Each row is a point on a tangle of strands that fork and nearly touch. The rows are in no order.
Points whose rows are less than 54.3 apart are linked; no others are. Some points are linked to none.
nek:  -4  -7  -2  13  15 -20  -6  10  -4  13   0  -5   6  -5  -7   8  -8   9   7 -17   6  18  -2   0   4  -1  -6   0  -2 -12   0 -18  16   9   6  -7   4 -11   7   2 -10   1 -11   2  -2  -4  -7   6
Furi:  15   3   5 -16  11   2  13  -6  -2  -4  -3  13  14  -1   0  -8  -1  -1   4  -3  -5   2  -9 -16  -5 -14 -15 -14  -5  -5  -4   1   3 -19   0 -19 -13  -1  -3 -13   4  12  -5 -17  -4 -12  -2   6
zapi:  10 -13  -9  -6  13   2   6   8  -6  -3   1   3   7  -4 -10   7  14   3   4 -13   6  -8 -10  -7  17  -8   5   2  17  -1  -9  12   6  -7   2   6  -1 -14  -6  -7  17  -7  -7 -11  -7   8   9  11
pir:   1   2   0   7   8  -3 -20   2   8  -2  -5   5   2  -1  21  -6 -11  -3  -6  -9   5  -6   5   6   3  -2   2   2   1   0  -8  -7   4  -6   3  -3   5   4  -6   8  -9   1  -2  13   9 -17  -2   2
Tavus:  -3 -10   1  -3   2 -18  12 -12  -4  12 -12  -7 -11  -1  -7  13  -8  -4   0 -15   0   2 -17   5 -10  -3 -15 -10  26  -6   2 -22   7  13  -1   0  11  -7  10   1   1   9  -4  -4  11   1  -8  -6
gatul:   7 -22   3  -4   1  -5  14  11  -6   5   1  -5  -1  -1 -12   5  14  10  14 -19   4   4 -13  -9   9  -6  11  -4  15 -14  -7  -1   8   0  -3   9  -3 -17   7  -6  15  -4   1  -4  -9   2   4  12
Pegap:  -2  21 -22   4  -6  -5   5   9   2  -6  18  -9  -5  -7   2 -20   3   8 -11   8 -16   5   8  -7  -2  -2  -1  -3   0   6   3   2   9   8  -1   0   0  -3   1  -2  -5  -7  -4   2   8   6   0   2
mot:  14   9  -1   0  -5  -4  -1   5   4  -7   0  10  12   3  -5 -15   6  -5 -19  -1   8 -10   2  -6 -11  -3  15  11  17  15   0  11 -11  -4  -8  18   1  18  -5   8   8   2   2   7  10   1   1 -11
feb:   0   5  -5   3  -9  -7  -2   1   2  -8  -8  -7  -1  -6  -6   7   1  -4  -7   3  -6 -11  -7   2 -15   1   4   2  -3  11   8 -13  -2   1  -3   1   7  12   0  -4  11   1   9  12  13  14 -24   4
nok:  13   6 -12  -6  -7  -1   4   4  -1   2   6   3  -7  -4  -8 -10 -13 -12   2   0   1  -3   9  13 -11  15  -5   5   3   4  -2  -3 -12  -3   7   6 -14  21   2   5 -16  -8 -10 -16 -15 -17   4  -8
lok:   7 -12  -1  -8  -6  -4   9  -1  -2  14   5   8 -10   3 -12  11  -8 -11  14  -3  10   1  20 -11   3   6 -10  -6  17   3 -15 -10  14   6   0   3  -1  -5  13  -6 -18   9 -12 -15 -10  -2  10   1
vik:  -9  -6 -10   8  11   0 -15 -12  -5  -1   4   0   7   5  12   5  -6   2   0  -4  10  -9   4  -1  15   6 -11 -11  -1  -5   7  -6  13   4   4  -5  19 -27  -6   6   3   4  -5  11  -4   6   2   2
Pofiz:   1  15  -1 -19  -7 -14  -3  11   3  -1   5   2  -1   1  -8 -12   1   0  -4  25 -17  -1   4   7   8   7  -1  -4   2   4  -3  -1   5   4   6 -10 -23  13   0  -7   4 -13  -6  -7   9   4   0 -13
Tak:   7  -1  -5  -6  -7 -11  -4   0  -6   9  -6  15  -6  -1  -7  -8  -1 -20   1   4   5  -5  14   9 -21   8  -7   1   7   1  -5 -12  -8  11   2  10  -3  10   2   4 -24   7 -10  -5  -6  -9 -10 -10
Meseb:   2   5 -16   5  -2  -6   9  -1  -3   4   2 -14  -8  12  -9   2  14   9   1   5 -17   1   0  -3 -10   1  -3  -8   5  -5   8 -13  -3  15   3  10   5  -1   5 -10  10  -4 -12  14   3   2 -31   0
suf: -10  -4   0   3  -1   7  11  -1  -6   0  14  -4  -1  13  -2   1   0   3  12 -19  -2   3  -3  -3   8   2  -3 -10  -2  -1  -4  -8   9   6   7  -4  15 -27  10  -3  11   3  -1   0   1  13  16  13
goz:  -7  -5  18   6   4  14  -7 -13  -8 -15   1   3  -4   0  18 -10  14  -1  -8   0  13  -5   6   3 -14  -2  10  12  -3  12   7   3  -6  -5 -18  -5   6  -3  -3   8   6   6  28  14  10   1   6   3
zat:   2   0  -8  -9 -11   4  -1  10   8   4   2   8  -1  12   1   4   8  -8  -5  -9   4 -17  -7  -4  11   3  -3  -8   5   0  -4  18  -3 -16   3  10  12  -7  -5   7   5  -6  -6  -1   0   5 -14   6
fef:   4  17   2 -11  -7  -7  -4  16  14  -2   0   2  -1   7  -1 -11  -8   2 -18  26   0  -2  -2   3   3  13   4  19  -5  18   3  18 -14 -11  -8   3 -15  14  -8   1   5  -6  11  -8  -1   8   9 -13
peg:   0  13  10  -8   3   9  12 -10  -2   7  -8   8   6  -8   2  -3   3   7   6  -6  -4   9 -17 -13 -17 -10  -7  -7  -2 -15   4   4   9 -15 -10 -21  -9   4   0  -1   4   3   7 -16  10 -11   5   8
sures: -11   2  11  -5   0  -1 -14   4  12 -13  -2  -5  -3  -6   8   1 -10   1  -9  25  -6  -8   6   6  -2   7  -4   8 -24  13   0  -4   0  -8   0 -13  -5   6 -17  -6   1  -4  13   6   5  14  -1   9
Nozon:   9  -1   5 -22   0 -10  -6  12   4  -1  -8   0  11   2  -3  -2  -3  -2  -2  20 -10  -2  -5   2  -4  -2   3  -1  -3  -2  -8  10  -3  -7  -4  -2 -25  16  -6  -6   6   0  -6  -5   2   3 -13  -3
Lazat:  -4  17   0 -12  -3  -7  10  -7  -7  -9   1   5  -3 -17   2 -17  -2  -8 -12  -1  -8   5  -8   3  -9  -3  -9  -7  -2   9   1 -11   0  -6  -6  -5  -3   4   7   6  -4  -9   7  -9   9   3   4  -6
divot:  13   0   3  -1   6   9  -8   0  -9 -13   4   2   7   6  18 -20   4  11   0   6 -10   1  14   8 -14 -10   3 -10 -11   0  -5  -3 -10 -11 -12 -21 -14  -6  -8  -2  16   2  14   9   3  -5  -5   8
bazes:  -2   8 -12  -6  -1 -11  -6   9  -4 -10   4  -5   4  -6  -4 -14  -1   7  -5  10 -21   9  16   2  -5  -2   3  -4   7   6  -8  -9   6  11   1   1 -19  -1   2  -9  -1 -12  -2   4  11  13  -6  -1
refu: -11   1 -14   9   4 -14  -3   0  -5  -8  -3   1   3  -8 -10   4   5  -4 -12   0  -2  -2  -1 -11  11  -4  -1   1   2   5   6  -9  10   2   4   1  14 -16  -2 -11   4  -5  -5   7   0  20  -9  -1
Rim:   5 -16   7  -5  -2   1   5   0  -1   8  -5  -7  -1   8  -8  10  10  14  11  -4  -4   4  -4  -4   4 -10  13  -6  20 -18 -10   7  -2  13   1  14  -4  -2   2  -8  12   0  -2   8   1  -7  -6  -6
terud: -10 -15   0  14  -6  -2  -4  -5   9   3  14 -12 -13   1   1   9  -5   4  20  -8   7   9  12  -2  16   6   4  -4 -15   3  -2 -13  11  16   5  -6   4  -3  17  -1 -17  10  -1  -3  -9   4  11   3
Beki:   3  -8   1   2  -7   6  -4  10  -7  -5  -2  13   3  -2  -6  -2   6  -4  -3   7   4   0  14  -7   6   3   1   6  -6   7  -4   4  -1  -6  -7   4   1  -5  -5  -4  -3   2   3   2 -12   3  -1   4
Tet:   8   6 -17   2   6  -8  -6   2   7  -1  -5  -6   5 -14  -6   1 -10 -13 -14  -8   6  -8 -16  -3   3   0   9   5   1   4  -1  -1   5  -4   5   5   8  11  -5   6   2   1  -5  -5  10  10   8   2
dud:  -1  -2  -2  -8   4  -5  -8  23   1   2  13   2   2  18   2   1   4   1   6  -1  -3  -4  15   5  22  -3  -7  -8  -4   2  -8   6   4  -2  12   5  -2 -19  -5   4  -7 -14 -12 -10  -9   9  -8  14
gog:   3  11   5  -8  -7  -4 -13   9  14  -1   5  -3  -2   8  19 -11  -8 -10  -2  -1  -5  -7   9   7  -2  -6  -2  -5  -7   9 -11  -6   0  -5  -1  -5   3   8   0   6 -14   2   1   7   7  -5  -7   6
zorev:   1  -5  12  -3  -2   3  -7   8   6  11  -1  15  13  12   8  10   4  -4  10 -23  16 -12   8  -4  10  -1   2   0   5 -10  -8   6   4  -8  -7   9  16 -14  10   9  -6   5   3   7   0 -18  -5   3
dif: -10   3   5   8   5  -2 -14  -2   8   0  -4   4  -2 -12   4   4 -19  -6  -3 -13  10   7  -1   2   5  -6   4   0   7  -2  -6  -5   9  -4   7   2   4   4   0   5 -17   5  -9   0   4 -20   8   0
Pogel:   8  -1   8  -3   2  16  14  -8   5 -13  -2   9  11  -5  -6  -7   2  -5   6  -7   7  -3  -6 -11  -5  -9  -8  -3  -4   9  -1   6 -10 -18  -8 -13   1   3  -3 -12   3   3   8  -9 -11  -9  -1   9
Bula:  16   1 -19   9   6 -10  -3  11  -3   0   2   0   9  -4 -13  -1   0   8   1  13 -11   3  14 -10   4   4  10   5  -2   0   2   8  -1   9   8   2  -9   4  -3 -20  -4   4 -16  -3 -12  -4  -6  -2
Bofu:   5   6 -16  12   6  -7 -10   6  -2  -9  -7   7  14 -12 -13   2  -4  -4 -24   1   4  -4  -8  -2  10   2  10  15  -8   9   7  19  -4 -12   2   7  -1   4 -14   0   4  -7   0 -14  -2  10   5   4
tura:  -5   3   7  12   4   3 -11 -20   2  -6 -20   8  11  -7   3   6  -1  -2 -11  -5  15  -7 -11  -7  -1  -4  10   9  19  -4   2   3   3  -1  -5   3   6  16  -5  12   6   7  14   5  13   1   6 -10
Sabu:  -5  -5  14   3  -1 -14  -6  16   8  11  -2  -1   2   7  -9  13   8   3  10  15   2   6   0   1  26  -4  15   7  -9  -9  -7   9   2   9   8  -1  -5   6   1 -10  -2   0  -2   8  -2   6  -1  -4
Vefef: -17  -4  25   2   8   7  -7 -14   2   5 -19   1 -12 -14   5  18  -7   7  -2  13  -2   7  -6   0  -1  -1   2   6   3 -15   0   8   7   1   3 -12  -9  15  -7   2  -7   1   6   2   4  -1   5 -12
Ber:   2 -20  14 -13  -7  19 -14 -14   5   2  -5  -8  -5   5  13   3  -3  15   6   9  -1 -11   4   0   8  11   0 -14   3   3  -3  13   3 -14  -2  -3   3   0  -8  -4  14   1   6   5  -3   1  -4  -1
Tiv:   4  -6 -16  13  -3 -15   2  -1  -6   7  -2   5   4 -13 -13  11  -7 -10   3  -8  16  -1 -13  -5  -3   1  -8   8  -8  -7   8 -13  -3   2   9   5   6   3   2  -1 -13  10 -17 -10 -20  -5 -12  11
golup:  -9  15  -2  -6 -17  -2  10  -7  -5  -8   0 -13 -25  -6  -7   2   7 -11  -2   5  -5   1 -11  -1 -10   7  -6   2  -4  11  14  -4  -1  16   1  -7   9  15  16   5 -10  11   3  -2  -1  -1 -15  -8
Tam: -13  -2  -7   9   0 -16  -6   8 -18   5  -9   1  -2  -1  -9  10  12   1  -8  -2  -3   5  -3  -2   1   8   5   9   3  -7   4  -6  10  10   0   7  10  -9  -1   0   1  -6  -4  18   7  18  -6  -9
mif:  16 -11  -4 -19   6  -2   3   5  -4   4  -6  14   5   8  -6   7  -8 -18  -5  13   0 -17  10   1   2   0 -14   3   8   5 -12  -4   1   1   2   2  -4   2  -6  -8  -2   1 -16  -5  -9  10   7 -16
lizan:   9  -9   8  -9   2  12 -16  -8  10 -12 -13   3   4   4  10   2  -6  14 -11  11  -1 -13  -8   0   6   0   4  -1  12   7  -2  21  -5 -22 -11   3  -8   2 -14  -7  24  -3   6   2  -7   2   0  -3
rabi:  11  -2 -24   7  11  -1   0  -6 -10 -11 -10   4  18 -10 -17   1  -7  12  -9  12  -9   7   4   2  -4   0   4   2   7  -3   6   1  -6   6   1   8 -16   0  -6 -12  10  -8 -12  -3  -4   2  -4  -9
durek:  -3  35 -11   1   1  -2   6   7   6 -14  12 -10  -6 -10   4 -19  -2   9 -25  14 -10   7   0   5  -2   1  -2   7  -8  12   8   8   0   8  -5   5  -5  11   5   2  -1  -9   1   5  11 -10  -5  -7
lipo:  -6 -11  16   5  10   1 -20 -13  -3   2 -22   5   0 -14   4   4  -9   2  -9   1   7   0  -9   1  -7  -4  17  11   6  -5  -3  -3   9  -5 -10  -4  -8   8 -10   0  -2  -3  10   0   8  -3   8  -7
sotu:  13   9  -4 -24  -7   3  14  10  -1   8   5   7   1  13  -2  -4  -1 -13  -4  11  -6 -13  -1   1   4   8 -16  -9  -5   6   1  14 -11 -15   6  -5  -7   0  -9   3   4  -8  -7 -16  -7  14   2  -2
vol:   5  -6 -10   0   1   4  -3   9   6   3  17  -6   6  12  -3   3 -11  -4   9  -1   0  -6   8   6  19   4  -7  -4 -13   5  -4   3  -2  -3  15  -4   2  -7  -1  -4 -10  -1 -18 -14 -16   4   9  13
Sep:  -4  19   4   1   3   5  10  -4 -10   4  -3   1  -1 -12   4  -1   6  11  -3   3  -6  12  -5 -12 -20   1  -2  -7  10 -17   0   6  10  -6  -5 -11  -8   9   0   3  -3   0   9  -4   6 -14   3  -3
mogaf: -11   2   5 -20  -9  -8  13  -6   1  21   4  10  -5  23 -16  15   0  -6   5  18   6   1  -1   3  16   5 -10  -4   9  -8   4   9 -14  13  14   9  -3  -8  16  -4  -2   6 -20  -2  -2  -4   2 -18
mide: -14  -3   4   2   5 -17   0  -5  -9  11 -15  -3  -9   3  -1  18  10  -2  -3  -7  -5   5 -10   3 -13  -6  -7  -3  18 -15   1 -17   9  10  -3   2   9  -8  -1   2   0   2   2   9  10  11  -7  -6
pote: -22  14  19   6   8   6  -1   5   3   3   4  -3  -4   0   7   5  -4  16   8   2 -12  16   2   2   8   0  -4   3  -4 -21   2   7   7   4   5  -8  -1   5   7   2  -9 -13   2   6   6 -23   6   9
miruf:  -5  -8   1 -11  -3  -4  14  -3   5  19   3  -2  -4  15 -12  16   4  14   8  10   4   4   2  -4  12  -4   0  -9  11 -18  -7   3  -5  15   9  20   1 -13  14 -10   5  10 -17   6  -6  -5 -10  -7
kefu: -12 -17   0   5  -2   0   0 -12  -4  11  -7   5   1  -1  -9  23 -14  -1   1  11  11   5   4   5   4   0  -6   7  -1 -15   1   5 -12  12   5  13   3  -7  -1  -2  -6  12 -11   0 -19  -7   1 -12
pemol:   2  -1   2  11   8   7   6   0  -5   3   4 -14   4  -6   5  -5   3  -2   2 -19  -2  10 -11   7 -10  -6   7   3 -17  -6   4  -7  -3   1  -1 -11   3   3  -6   9   6  -2  15  -1   7  -2  14  14
dil:  25 -13  -9   4  -3  -4 -10  11  -5   2   4   2  -5 -10   3  -9   6  -9 -11 -13  17  -7   4  -9 -11   4  21  12   9  13  -9  -3   4  -8 -11   8   1   5  -3   3   6   6  13  -3  14  11   3  12
Kadi:   7  -8   3   0  -1  10  -3  -3  11 -18  -7   4   8 -11  -3 -11  -1  16 -11   8  -2  -5  -9  -3   4  -9   8   1  14   3  -5  20   0 -12 -13   2 -17   3  -8 -14  16  -5   1  -5 -10  -7   7  -2
fomur:  12  27   0  -4   6  -1   7   1   1 -13   7   9   5  -6  11 -22   6  -1 -26   7   0  -5  -3  -1  -5  -1   0   7   1  12   7  13  -8   4 -13   3   3  15   1   8  -2   6   3   6  11  -4  -2 -19
lirim:  12  -2 -17 -18   8   3   7   0  -1  -3   1   5  12  10  -3  -5  -9 -12  -4  13 -16 -14   5  11  -5   2 -17  -5   3   4  -2  -5  -8   4   6   0 -12   1  -9  -2   3 -11 -12  -7  -6  14   1 -11
lazuk: -12  -3   4  -3  -4  -7   2  -3   6   7  -7   0  -4   1  -3   8 -13  -7   5 -19   3   3  -7   2  -5   2 -10  -2  14  -2   0  -5   8   7   8   6   9   2  13  12 -11   4  -7  -5   3 -13   2   1
Turug: -14  -4   3   6  -5  10  18 -14  -7   9   6  -7  -6   9   1   8   4  -6  20 -27  -1   3   0   4 -10   8  -8 -12   5  -1   2 -11   3   8   0  -2  17 -22  10   7  -5   8  11   0   2   7  13  12
Mon:  12 -24   3   3  -5  -6 -11   6   3   8   3  -4  -5  -7   4   0   8  -7   5 -14  12  -6   2  -7  -1  10  15   2  -6  15  -6 -11  13   6  -9   1   4   3   6  -3   1  12  12   5   5  12  -6   0
Tibe:   3   5   3  -1   7   7  -1 -15  13 -12 -12  -1   9 -17  -1  -3 -10  19  -8  12 -10   6 -10  -3   4  -6   3  -2  16  -8  -2  16  -1  -3  -3   4 -11  10  -1 -16   7   0  -9   0  -6 -15   1 -15
Lobel: -12 -13   2  11  -9  14  -2 -12   3  -2   6  -5   0   1   7   3  -8   0  15  -8  11   7  13   7  12  13  -3   1 -16   1   2  -2   2   7   0   2   0  -8   3   7 -18   4   4 -13 -19  -6  17  -2
baze: -10   3  11   3   4  12  -5 -10  -3  -7   9  -4  -6   8  16  -9  -7   6  18   1  -8   4  19  18   1   4   0  -3  -5   5  -6 -10  -4   8   8 -15  -6  -9   6   3  -1   1   9   6   6  -5  19  -1
Dabin:   4  -4   8 -13 -10  -2  -7   4   4  10   0  10 -11  10   6  -5  -1 -16  11  -8   4  -7  17   4 -11   4  -6 -11   9   1 -16 -13   2  -7  -2   3  -3   4   4  11 -19   4   2  -2   7 -11  -7  -2
nofub:   2   8  -9   4   8   5   7 -13   1 -10  -7  -1   9 -15  -2  -7 -17  12  -6  13 -15   8   0   2  -7   3  -5  -5   5   0   5  -3   1   3  -5  -4 -16  10   1 -12   5   0  -7  -7   1  -3   8 -17
mosun:  19  -3 -12   0   1   5  -1   5  -1 -13  10  10   5  -4  -1 -23   4  -9 -13  -6  14  -8   5 -10 -10  -5  12   9  19  22 -11   7 -10 -11 -14  13  -2   3  -4   1  12  -1   8   1  10   2   6   1
vurev:  10  18  16  -7  12  14  12   1  -5  -5   6  15  11   8  10 -14   6  -3  -3   1  -6   4   4  -1 -14  -9  -6   9  -4  -2  -1  12  -9 -14  -7 -11 -10   3  -8   9   4  -7  10   2   7  -2  17  -9
Tarot: -11 -17   8  -1 -10   9  -7  -2  -6  14   6 -10 -15   1  19   8  11  15  19  -1   4  -2  -2  -3   8  15   2  -4 -17  -9   7   2   4  -3  -2  -2   2  -8   8  13   2  -2  18   4  -1  -6  -7   4
ral:  -2 -12  17  -4  -3 -12 -12  12   4  13  -2  -9  -6   4   4  14  10   7  12   5  -1   0  -7  -1  16  -5  17   1 -10 -10  -5  -1   8   0   2   4   3   3   3  -2   9   2   8  10   3  11 -14   2
Nol: -13   2   4   5   0   9  10 -17  -2 -22   0   3   0  -4   3 -10   8  -6 -11  -8   6  -2  -6   6  -7  -8  -2   4   5  15   2  -6  -4  -7 -10  -4   7  -9  -1   4  15  -2  22   8   9   8  10   6
Tubi:  21  11  -9 -14  -1 -10   8  12   2  -2   0  -4   8   6  -6  -9   8   1   6   3 -19   1  -7  -4  -6  -9   1 -10   5  -9  -4   6  -6   0   3   4 -13   7   4  -3   8  -7 -14  -2   4  -2 -15   1
sufef:  -5 -12   6   5  -4  -8  -8   1  12   5   9  -7 -17   1   3   1   2  -6   8 -12   1   2  11  -4   8   3  11   0  -1   9 -12 -17  13  16  -3  -7  10  -4  12  -4 -10  17   6   9   7  13   8  -7
zutep: -11   4   5  13   9  -2 -18  -2  -1 -10  -7   6   6  -2  12   1  10   2 -10   3   3  -4   4  10  -4  -5   2   9  -7   0   7  -4  -3   4  -2   2   8   4  -5   2  -5  -4   3  28   4 -10 -16  -3
Dul:  -9  12  13 -11  -4  -2 -10   8  12  -5  -2  -5  -9   1   3  -2 -12   0 -15  25  -1  -6  -2   9   0  12   2   9 -10  13   2   6  -4  -6  -4   7  -3  17  -9   1   0  -8  11  10   8   7   5  -5
Fama:   7 -14   1   1   8  11   0 -15  -9   2  -5   3   0   2   4   2   1  -4  12  -9  -1   1   9   8 -14   4   1   1  21  -3  -3 -10  -3   9   4  -2  -5  -1  -6   8  -5   4  11   1   7   1  14 -13
Gizu: -11  -9   7   7  -2  -6  -4   5  -6  11  -1 -13  -8   2  17  10  12  10   7 -12   3   0 -11  -1   4   1   1  -5 -16  -4   2  -8  11   5  -6  -1  17  -5   6  11   6   4  14  14   4   3 -11   6
rapub:  10  -5 -14   2  -3  -5   3   3  -4   8  12  -5  -4   4 -15   7  -5   4   7  14  -2  -6  13  -1  10   8  -5   0  -1  -2  -2   6  -1   5  16   7  -1   1   2  -9  -8   3 -27 -11 -21   4  -7   8
Zod:  10   0   8  -6   4 -16 -12  23  11   3  -5  -4   6   9  -4   3  -2   0   2  17  -6  -2   3   4  13  -6  21   6 -11  -4 -10  11  -5  -1   9  -1 -19  13 -10  -5   8  -6  -5   1   3  11  -2   7
zovo:   8   5  -4   4   6  11   6  10   4  -3   6   3   1   1  -5 -10  -4   3   3   0  -1   7   9   6  -4   3   2   2   0  -2  -5   2 -12  -5  -1   4 -16   8  -8   4  -2 -13  -1 -13 -13 -16  19   0
pev:   1  -7 -20  22  -2  -7  -5   3  -8  -4  -3  -3   2 -19 -13  -1  -6  -4   2 -10   0   5  -7  -1  -8   1   4   4 -11  -1  11 -16  -1   2   3   3   8   4  -2   1  -5  -4  -4  -5  -9  -5  -8  15
nef:  -2  -4 -15  27   0   6  -8   2 -11   4   2 -13   6 -14   0  -3   6  11  -1  -8   1   4  -6   3  -8   4   6   8 -18 -12  18  -7  -6  -4  -1  -1   7  -1 -10   4   2  -9   6  -2  -1  -7  -5  13
bima:  -1 -14  12  -3  -6  13 -12  -6 -10  16  -5  -6 -12   3  18   8   5  12  12  10   2  -5   6  -4   1  18   1  -9  -7  -8   3   5   2 -13  -4  -7  -1   1 -11   6   2   1  11  -1   1   0  -8  -6
pevoz:  -2  14   9  13  13   2   7 -20   2 -15  -9   1   1 -15  -1   0  10   5 -12  -1   0   2  -7  -3 -11 -10  11  16   9   9  10   7   1  11  -9   3   3  21  -2   9   0   8  14  10  11  -5   7 -12
bugu:  -4   9 -13   8   5   5   4   1  -2  -3  -1  -6   6   9  -2  -5   9  17   6   5 -18  13  11   1  -1  -5  -5  -4   3 -16  10  -8   0   8   0   6  -3  -8   2 -10   5 -20 -12  11  -4 -11 -19   3
damop: -12  -6   9  -4  -5  -3  12 -17   4  14  -7  12   1  16  -8  22  -3 -14   9  15  14   6   3   9   2   1  -8   0   3 -12   5   8 -18  14   8  14   2  -3  12   4 -13  10  -8   0 -11   0   3 -21
bemi:   2  11  -9   2  -1  -9   3   2  11   0  -1 -10   1  -5  -7   3   0  -6 -11   0  -5  -9 -17   2  -4  -3  11   7  -2   9   9   1  -2   5   4   7   8  15   5   1   9  -2  -6   9  11   5 -12  -9
tebit:   3  11   1 -25 -11   5   7   7  -1   0   4   7   0  20   0  -3   2 -11  -3   2  -3 -15   0  -6   7   3 -18 -14   7   3  -2   9  -3  -4   7   0   4 -11   7   1  -4  -2 -15  -6  -5   0   0  -6
Mub:   3   3   2  -4  -2   8  20 -10   6 -14   5   0   0  -9  -5  -9   5  -4   4  -4   5   4 -13 -13  -4  -4  -3   0  -9  16   9   5  -1  -1  -3 -16   7   7   8  -9   8  17   8  -2   2   4   3  -3
fipa:   3 -15  -5   2  -4  14   7  -7  -8  10   0  -6  -4   4  -3   6   8   2  17 -33   4  -4  -4   5  -6   6   4  -8  14  -6   3  -9   0   3   1   7   7 -15   4  14   8  -6  12 -13   1  -3   9   9
dum:  -8  10   4   6   2   0   3   5   2   5   7  -1   0   9  -3   4   7  12  12  -1  -6  14   7  -6   8  -5  -3  -4  -3 -12   0   2  -4   6   1   0   2   0   7  -6  -6  -5  -5   8 -10 -17 -11   2
toso:  -7  -3 -10  17   1   3  -3  -7 -18   2   9   1   1  -2  12  -3  -5  -5  -3 -13   7  -3   5  -1  14   2  -1  -4  -9   0   6  -6  10  -1   9  -9  12 -31   3   9   6   2  -1   3  -1  12  16  10
Siti:  -9  11   0   1 -12   5   6  15  -2   5   5   7   0  -1  -5  -5   5 -17  -1 -11  10  13  -6  -4  -6   2  -5   6 -13  -7   2   4  -4 -12  -1   6   3  -1  -3  10 -14  -7   2 -10  -4 -14   7  14
Banip: -11 -11  -5  16  -5  -5   6  -9  -7  20  -4  11  -1  -2 -14  20  -4  -2  13  -6  17  10  -1  -4  -1   2   0  11  -7 -20   4  -3  -8   9   5   7  -1   1  10   6 -15  12 -10 -10 -22  -9  -3   6
vot: -13  -7 -11  10   1  -6  -9  -6  -4  -2   3  -3   1   2  -4   8  -9   4  -5   3  -1   0   7  -1   9  -3 -12  -8  -6   4   9 -16   8   6   3   0  14 -15   1  -8  -6   1 -18   7 -12  13 -14   4
goli:  -2  -1 -10   5  -6   3  -6  16   5   0  -4  -4   2  -3   5   3  -4   2 -13   2   7   0 -11   0   8  -1   1   6 -18   2  11  15  -6 -20  -1  -1   3   2 -14   8   5  -9   2 -11  -5   4  -4  20
sobiv:   0   6  -7   5  -9   6   8  -4   1  -5   5  -2 -12 -15  -8 -10  -3  -8  -5  -8   8   8   0  -6   4   3  13   3  10  13  -2   7   1   0  -2   9   2   7   4   0  -9   1   2 -12   3  -1  31  -4
vif: -10   5   1   4   1   0  12 -17   6 -19   2  -1   1  -5  -4  -9   3  -9   1 -12   6   3 -11  -2  -1  -9  -9  -3   0  17   4 -15   6   5   0  -4  15  -7  11  -7  -3  10   6   7   1   5   1  -1
Makik:  -3  -3   7  -8   2  -5 -14   5  13 -12  -9 -10   4  -4   2   8  -2   6  -9  15  -7  -6  -2   0   0  -5   0   2 -15  11   4  -1   4  -9  -5  -8  -2   4  -1 -15  15  -3   8   8   5  21 -25   8
piros:   3   8  -2  -1 -13   4   8  22   3   7   5   3  -5   4   0  -1   5 -15  -3   7  11   8  -4  -6  -5   0  -7   5 -20   4  10  16  -9 -22  -4 -11   7   3  -8   6  -4  -6   4 -17  -1   7  -8  16
Pala:  16 -10  11 -18  -1  -4   7  -6   2  12  -2  14  -1   7  -6  11  -4  -4   7  10   7  -2   7 -12   7  -2 -12  -8  13   0 -12  -7   4   7   2  -2  -4  -8   0  -9  -6  18 -15  -1   1   7   3 -15
zisan:   5  -1  12   9   8   5   9   0  -8   0   6 -15  -8   1  11 -10  10   0  13 -16  -9  10  -2  11 -13 -14  13  -1  -7   4  -6 -17  -7   5  -2 -10  -2  -3   4   6  17   1  20  10  12   4  14  12
rol:  -8   2   8  13  -1  17  -8  -8   6  -5   9  -4  -4  10  21  -6 -15  -5  12   1   4  -2  20  13   4   9  -6  -2 -16   3   3  -3  -4   1   3 -10   3  -4  -2   5 -12   8   4   1  -5  -8  18  -1
zefuf:   5  -1  -8  -6  -2   0 -10  15   5  -1   6  -3   4  13   0   2   7  -4  -5  -3  -6 -20   2   7  19 -12  -7  -8  -1   6  -3  11   1  -2  10   6  11 -18  -8   2   4 -10  -8  -2   1  15 -14   6
bis:  15   3 -10 -10   1 -13  11  -1   0  10  -5  -5  -3  10  -8   2   1   2   4   7 -11   3 -12   1  -8 -11  -2  -7   9 -12   1  -8  -8  13   4   9  -3   4   9 -11   2   5 -22   2  -1 -11 -30  -5
dab: -13  -9  10  13  -1   9 -11 -11  -4 -14  -8   5   2   0   1   6  15   7  -6   5  10  -7   0   3  -5   1   3  11   1   5  13   2  -5   0  -9   7  13   0  -5   4   0  -4  21  18  -5  -3 -11  -5
Kuzo:  10   9 -10   6  -5   7   9  10   7   3  14  -3   7   7  -1  -5  -1 -10   8 -21   7  -3  -2  -8   4   7  -6  -2  -9   2   3   6   0  -3   4  -1  11  -5   4   7  -6   0 -12 -10  -5  -5  11  14
Dur:  -1  14   6   1   3  17  10   0   0  -2   6   7   2   3   9 -13  -2  11  -4   8  -5   8   0   7  -9   3  -5   2  -2   0   2  19 -13 -16 -12   0 -13   0 -15   4   2 -17  10  -5  -4  -3  21  -4
Pob: -18  15  14  -1  14   0   7  -9  -9  -5  -6  -3  -4 -14   7   3  -1   6  -1   7 -10  11  -6   4  -8  -2   0   7   4 -14   4   1   8   4   1  -8  -8  14  -3   7 -11  -3   4   4   4 -18   5   1
ziref:  -5  -4  19   3  -1  11  11 -12  -2  -6   5 -11  -9   5  18  -4  -3   4  16  -8  -6  11   4  16  -2  -4  10  -4 -10   3  -9 -10  -3   7   9 -16  -3 -12  13   0  14   7  16   1  10   0  22  10

A fork is a point with three links. Follow the links from the first point to the second and name the forks in between, in order.
zefuf, durek -> vol Nozon
bugu, nok -> Pob pir
Gizu, terud -> Nozon
vif, vot -> pir
Nol, nofub -> Pob Nozon
goz, Nozon -> Pob
dif, bis -> pir Pob
Tarot, lipo -> Nozon Pob
sures, lok -> vol
Dabin, Gizu -> pir Pob Nozon

A fork is a point with three links, a tip a point with one. Leave the first point through the second and follow the links. Name the first fork or tip that comes.
rabi, nofub -> Nozon
Gizu, Tarot -> vol
Tiv, Banip -> zapi
dud, zefuf -> lok
toso, vik -> pir

Name the points in between on the shortest way along the links from the first point to the second, in order.
Kuzo, Pala -> vol dud zefuf zat tebit sotu lirim mif
Pofiz, dud -> Nozon Zod Sabu ral Gizu Tarot bima Ber lizan Kadi Tibe nofub rabi Bula rapub vol
Nozon, Dur -> Tubi bis Meseb bugu dum pote Pob Sep peg Furi Pogel Mub vif Nol goz dab zutep pir gog Dabin Tak nok zovo
mogaf, Pegap -> damop kefu Banip Tiv pev nef pemol zisan ziref baze rol Lobel terud sufef Mon dil mosun mot fomur durek
